Points on a hilly landscape, in no order, each with its height.
A ball rolls from a point to the lowest of its 6 nearest points, and stops where none of them is lower. Distance is the straight distance between rows; heights are no part of it.
(246): [ 43  77  37 -48  35 -42  -5 -15  42 -17 -32 -17  25  16  24  40  56  51
  14  -1 -25  11  37 -23  40   7  30]  (h 28.2)
(532): [ 35  53  38 -19  22 -32  17 -16   9   0 -30  -4  15  20  28  50  59  58
  27   8 -13  -6  38 -29  30 -15  23]  (h 20.7)
(427): [ 33  36  12 -32  15  -1 -16 -25  33 -15  -5 -20  25  -8   4  -6  -7 -41
 -17   2 -27  28   8 -16   0  36 -38]  (h 14.2)
(623): [ 15  24  -5 -29  -1  -8  -5  -1  13  16 -20 -14   5   6  -8   1   1 -26
 -21  -3 -25   6  13 -15   2  39 -49]  (h 12.0)
(729): [  1 -48   1  23  13  23   8 -13  -6 -14  39   6 -15 -17  14 -15 -21 -46
 -12   8   4  18 -30   3 -13 -20   0]  (h 65.5)
(247): [-55 -75 -26  21  -6  50   3  42 -20  22  32   9 -47 -50  -8 -10 -42 -37
 -36  -7  24   4 -50  17 -30  11  19]  (h 21.4)
(671): [ 35  43  28 -20  11 -21  11 -16   9   5 -17  -3   4  17  19  32  40  21
  12  11 -16   1  32 -25  10  -2 -11]  (h 18.7)
(351): [-31 -63 -15  22   1  40   3  24 -18  21  31   8 -37 -27  -1 -14 -28 -45
 -26  -1  15  11 -42   8 -21   4   0]  (h 22.4)
(686): [ 32  72  33 -43  39 -54  10  -7  24  -5 -42 -15  15  27  25  58  72  76
  24  -2 -19  -4  43 -30  55  -6  49]  (h 27.5)
(610): [  5  38  14  -5  -7 -21  19   5 -30  33 -25   2 -12  36  10  51  51  62
  35  17   2 -22  35 -28  17 -19   0]  (h 11.2)
(355): [ 22  64   9 -56  27 -65  -6   8  21   6 -50 -30   2  37   3  40  50  63
  13   4 -28 -12  42 -24  54  22  21]  (h 18.2)
(385): [ 48  61  56 -24  35  -8   5 -36  34 -39  -4  -7  54  -3  34  26  57  26
  20   3 -30  21  29 -15   1 -28  30]  (h 30.9)
(718): [ 40  75  48 -39  43 -37   8 -18  41 -19 -30  -9  37  16  39  49  73  61
  22  -5 -25  14  43 -23  37 -16  56]  (h 33.5)
(719): [-45 -25 -31 -12 -11  42 -11  39  -7  62   5  -4 -37  -2 -17 -23 -41 -53
 -40 -21  -4   1 -21  -2 -34  43 -19]  (h 24.6)
(593): [ 48  62  29 -43  31  -7 -25 -34  49 -39  -7 -26  53 -13  18  -7  17 -16
 -10   0 -35  27  14 -21  -2  21 -16]  (h 28.0)
(849): [ 40  57   1 -42   8 -30 -33 -15  58 -37 -39 -38  42 -20  -6 -12  -2 -24
 -26 -28 -38   7   0 -19  12  48 -51]  (h 12.1)
(84): [  8 -41  23  56 -10  -2  10 -26 -24 -57  45  44  15   7   0 -53 -47  29
  45  11  58  15   0  50   8 -49  67]  (h 70.2)
(503): [-62 -27 -25  30 -34  36  -4  25 -37  60  14  13 -37  16  -8  12  -4   5
  -3   2  33 -16 -16   7 -25 -15   1]  (h 26.6)
(277): [ 51  76  39 -49  40 -27 -18 -26  55 -35 -24 -23  52  -1  28  16  41  20
   1  -3 -35  19  26 -15  21  15  11]  (h 23.7)
(336): [ 21 -11  23  29   7  10  15 -43  -1 -30  32  16  14   2  18  -8   5 -10
  23   7  -2  11  -1   0 -10 -52   9]  (h 31.1)
(230): [-25  -7   2  47 -33  14  15  -2 -41  26   8  24 -27  28   2  14  14  34
  36   9  28 -10  -3   4   1 -46  -4]  (h 33.3)
(819): [ 32  23  31   3  13   3  13 -35   5 -11   9   2  12   8  20  17  30  -2
  14  10 -10   8  16 -13  -3 -25  -5]  (h 22.6)
(209): [-71 -41 -26  64 -57  39  -6  36 -48  29  22  26 -41  -1 -21  -5 -18  39
  11   0  63 -13 -25  42  -3 -29  28]  (h 42.3)
(54): [ 12 -34  20  45   4   8  15 -38  -3 -47  46  26  16  -4  13 -33 -15  -4
  27   5  11   8 -12  18  -9 -59  29]  (h 36.4)
(330): [-13  41 -62 -53  -8 -73 -34  48  27  -9 -73 -55  16  15 -51  10  32  23
 -16 -35 -60 -53   3 -13  20  43 -36]  (h 14.4)
(867): [-39 -73 -19  60 -19  28   9  22 -29 -14  36  25 -29 -37 -17 -23 -37   8
   0   3  56  -1 -44  39  -2 -15  30]  (h 61.4)
(307): [-80 -42 -32  50 -45  47  -8  43 -41  48  25  16 -42 -10 -20  -1 -15  18
  -4  -2  51 -19 -32  29 -21 -22  24]  (h 32.8)
(620): [ 12  42  -9 -49  -2 -36 -14  13  15  18 -44 -23   4  23 -15  15  26  13
  -4  -3 -24 -15  29 -18  16  38 -38]  (h 12.2)
(142): [ 23   2  33  45 -16   1  23 -43 -15 -27  21  32  15  18  17 -11   7  34
  52  -1  17   2   9   9   2 -68  24]  (h 20.2)
(441): [-10 -59   2  64 -23   9   9  -6 -34 -43  38  44  -9 -16 -10 -40 -57  26
  33  11  76  13 -13  56  12 -28  60]  (h 59.0)
(595): [ 47  49  55  -4  23  -8  25 -35  19 -30 -12   6  48   6  31  36  59  48
  41  -1 -19   6  36 -16   9 -49  38]  (h 24.7)
(131): [-18 -83 -19  29  15  36   7  18 -11  -8  43   9 -26 -54   2 -21 -48 -49
 -28   1  19  10 -56  14 -16   1  15]  (h 3.1)
(660): [-48 -36 -12  68 -48  28   3  19 -43  14  23  38 -34   3 -17 -10 -19  39
  25   3  59  -3 -21  36   8 -37  27]  (h 47.7)
(65): [ 40  30  46  14  11   2  25 -48   6 -36   8  14  37   8  26  12  42  32
  46   1 -12   6  25  -8  -3 -60  27]  (h 17.3)
(619): [-64 -26 -34   2 -23  40  -9  38 -23  78   7   1 -41  13 -13  -7 -20 -28
 -24  -3  17 -12 -14   0 -37  14   0]  (h 23.6)
(389): [ 45  41  34 -23  23  -2   2 -36  26 -24  -2 -11  31   4  26  13  27  -8
   4  10 -23  19  22 -17  -2  -6  -5]  (h 47.6)
(266): [ 43  69  12 -54  16 -43 -34 -11  60 -37 -45 -35  37  -6   2   3  22   7
 -13 -13 -36   2  12 -13  23  41 -24]  (h 14.3)
(530): [ 16  11  -7 -20  10  10 -11  -9  21   2  -2 -17  11 -12  -7 -19 -29 -62
 -32  -9 -27  20 -10 -13  -3  38 -49]  (h 4.5)
(788): [-21  24 -49 -44 -29 -23 -18  40  16  30 -55 -28  17   7 -46 -11  -5 -17
 -28 -28 -42 -40  16  -8 -10  59 -55]  (h 11.6)
(551): [ 17 -19   9   8  24  23   3 -26   4 -17  33  -1   2 -14  13 -13 -19 -59
 -14   6 -12  25 -17  -6 -13  -7 -10]  (h 1.5)
(662): [  5  37 -37 -47 -15 -40 -25  29  31  -1 -64 -39  19   2 -37  -1  11  -2
 -26 -29 -43 -31  12 -11  14  55 -56]  (h 11.7)
(80): [ 47  62  23 -46  21 -33 -16 -18  38 -15 -29 -19  24   7  14  19  35  13
  -2   4 -28   7  31 -18  20  25 -11]  (h 24.0)
(621): [-35 -36 -17   5  -3  34   4  19 -17  40  16   5 -35  -4  -2  -7 -15 -42
 -24  -1   4   7 -23  -2 -22  10 -19]  (h 20.6)
(525): [ 13  50 -39 -47  -5 -67 -37  28  49 -32 -70 -56  25   2 -32   5  25   8
 -29 -41 -54 -30  -6 -16  32  49 -55]  (h 13.4)
(289): [  7  -7  15  17  -2   9  10 -21  -9   5  14   8 -10   8  13   3  10 -16
   2  11   2   7  -2  -8  -8 -23 -21]  (h 36.7)
(313): [ 15  28   9 -25   0 -10   5  -2   1  25 -20  -7  -1  15   2  22  25   2
   1  14 -11  -5  27 -22   2  16 -33]  (h 12.7)
(501): [ -3 -58   5  60  -9   6   9 -16 -22 -48  42  38  -2 -16  -6 -42 -44  11
  27   5  53  11 -21  50   8 -38  47]  (h 74.7)
(90): [-15  27 -31 -40 -19 -13 -10  32  -5  52 -40 -15  -3  24 -29   0   6  -8
 -16  -3 -20 -27  28 -12 -11  45 -40]  (h 11.0)
(636): [ -9 -71 -11  16  26  32   7   4  -3 -14  45   1 -19 -46   9 -17 -51 -67
 -33   1   1  19 -48  12 -18   8   3]  (h 28.3)
(383): [-82 -56 -38  27 -31  56 -10  53 -31  53  28  10 -52 -28 -12  -2 -29 -10
 -31  -8  39 -13 -43  19 -39   2  34]  (h 24.1)
(309): [  7 -23  22  59 -17   3  16 -33 -18 -35  33  37   2  11   3 -29 -14  23
  46   1  34   7  -4  30   6 -59  31]  (h 42.8)
(75): [  -5 -106  -22   19   36   42   11   19  -10  -44   49   -2   -7  -76
   13  -18  -75  -58  -39   -1    9   14  -64   18  -24    8   25]  (h 29.1)
(586): [ 12  53  -4 -50  17 -67   5  24 -13  31 -51 -21 -10  43  -7  47  56  82
  25  11 -21 -25  46 -26  49  16  29]  (h 16.2)
(9): [-53  -8 -19  34 -37  25   4  20 -45  56   5  14 -32  28  -5  17   9  27
  21   9  26 -20  -4   5 -19 -30  -5]  (h 29.4)
(377): [-25 -21  -2  14 -13  21   6   6 -20  40  10   7 -29  12   3   3   4 -14
  -3  10  11  -1 -10   0 -16 -13 -18]  (h 20.9)
(410): [-10   7   3  -2 -10   5   7   3 -18  38  -4   4 -18  21   2  16  14  -3
   1  14  -1  -5  12 -12 -14   1 -30]  (h 2.8)
(527): [ 16  17  25  15  -3   0  19 -24 -11   9   1  11  -5  19  18  29  31  20
  25  12   1  -1  19 -16   2 -31  -8]  (h 7.1)
(648): [-12 -81  -9  48   3  22  11  -1 -16 -30  44  23 -13 -38   0 -24 -43 -26
  -7   6  32  10 -42  23 -11 -22  25]  (h 58.1)
(696): [  8  48 -11 -50   4 -52  -9  24  -3  33 -48 -18  -5  33 -12  31  39  46
   8   8 -25 -27  39 -22  28  34  -9]  (h 13.7)
(470): [ 25  27  33  26  -8  -4  31 -30 -11  -5  -1  18   4  21  23  27  39  46
  46   7   5  -4  22 -10   9 -50   9]  (h 12.4)
(688): [ 33  45  16 -32  11 -16 -10 -15  25  -4 -20 -19  16   3   7   8  19 -12
  -8   1 -23   5  20 -19   7  30 -33]  (h 18.3)
(153): [-64 -54 -33  10 -13  50  -8  46 -26  57  21   6 -47 -22 -11  -9 -36 -36
 -35  -9  20  -4 -38   9 -42  17  13]  (h 23.0)
(820): [ -5  -1  -4 -14   1  15  -1   0   4  26  -2  -5 -15   4  -3  -4 -14 -47
 -23   0 -16  14   0 -10 -11  29 -41]  (h 12.3)
(818): [ -6  19  -1 -10 -10  -6  10   8 -23  44 -17   0 -15  33   5  28  29  19
   9  18  -3 -14  25 -20  -2   4 -24]  (h 8.3)
(863): [  0 -25  -6  -4  14  29  -3  -8   5   6  21  -6 -14 -15  -2 -22 -35 -73
 -35   0 -18  26 -22  -4 -13  22 -29]  (h 25.0)
(4): [-50  -6 -48 -31 -24  23 -14  35   1  73 -19  -9 -16  12 -31 -20 -35 -41
 -38 -24 -15 -22   4  -7 -36  46 -30]  (h 28.1)
(284): [-23 -43  -4  61 -30  22   6  -1 -33  -6  30  30 -27   1  -6 -12 -15  14
  19   5  46   2 -29  26   4 -41  13]  (h 4.4)
(545): [ -7 -87  -9  53  -5  10  15  -1 -19 -61  44  36   5 -45 -11 -43 -69   7
  10  13  64   5 -32  51   0 -17  53]  (h 6.2)
(242): [-28   4 -19 -13 -16  11  -3  17 -18  59 -15  -2 -18  26 -12   5   6 -11
  -9   7  -4  -9  14 -11 -22  22 -32]  (h 9.1)
(639): [ 13  35 -22 -40  -9 -26 -16  10  32  -2 -47 -32  19  -6 -25  -8  -1 -26
 -31 -24 -40  -7   5 -13  15  54 -61]  (h 11.5)
(712): [-15  35 -47 -53 -21 -38 -19  35   6  33 -58 -28   8  20 -42  -1  12   4
 -16 -17 -34 -41  26  -8   1  52 -40]  (h 11.4)
(766): [-10  18 -27 -37 -19  -6 -13  24   8  36 -34 -14  -1  13 -27 -11 -10 -27
 -28 -15 -26 -17  18 -11  -8  52 -52]  (h 11.1)
(396): [ -2 -63   4  58  -3   9  13 -17 -16 -47  44  31   0 -16   4 -35 -38  -4
  14   7  34   5 -30  33  -1 -39  33]  (h 75.1)
(204): [ 21 -20  23  26  19  18   9 -42   4 -43  41   8  30  -5  23 -17  -6 -33
   8  10 -11  21 -14   0 -17 -41   9]  (h 42.7)
(55): [  -5 -101  -15   41   22   19   15    1   -9  -70   53   19   14  -64
    2  -36  -77  -19   -8    7   40    2  -47   38  -14  -11   47]  (h 44.5)
(825): [ 18 -18   2  -6  34  27  -5 -30  14 -26  37 -10  13 -22  16 -18 -36 -81
 -26   5 -21  34 -21  -6 -18   6 -15]  (h 66.5)
(251): [  7 -62  19  45  -4  -1   7 -14 -30 -72  49  46  22  -8  -2 -58 -73  30
  34  31  80  18   7  68   3 -23  87]  (h 75.4)
(73): [ 37  74  10 -57  26 -58 -24  -4  52 -20 -51 -30  19  15   7  23  41  40
   1 -10 -33   0  26 -18  44  30   0]  (h 20.0)

Call two points neighbours if one is among the 6 nearest of the other. Go from one point of each pair to the other, from neighbour to neighbour, staying as low as possible. Name the highest point that can't be avoided.
(410) and (545): (55)
(284) and (551): (230)
(410) and (131): (247)

For each start below, name the point where the ball stops.
(525): (410)
(330): (410)
(718): (410)
(277): (410)
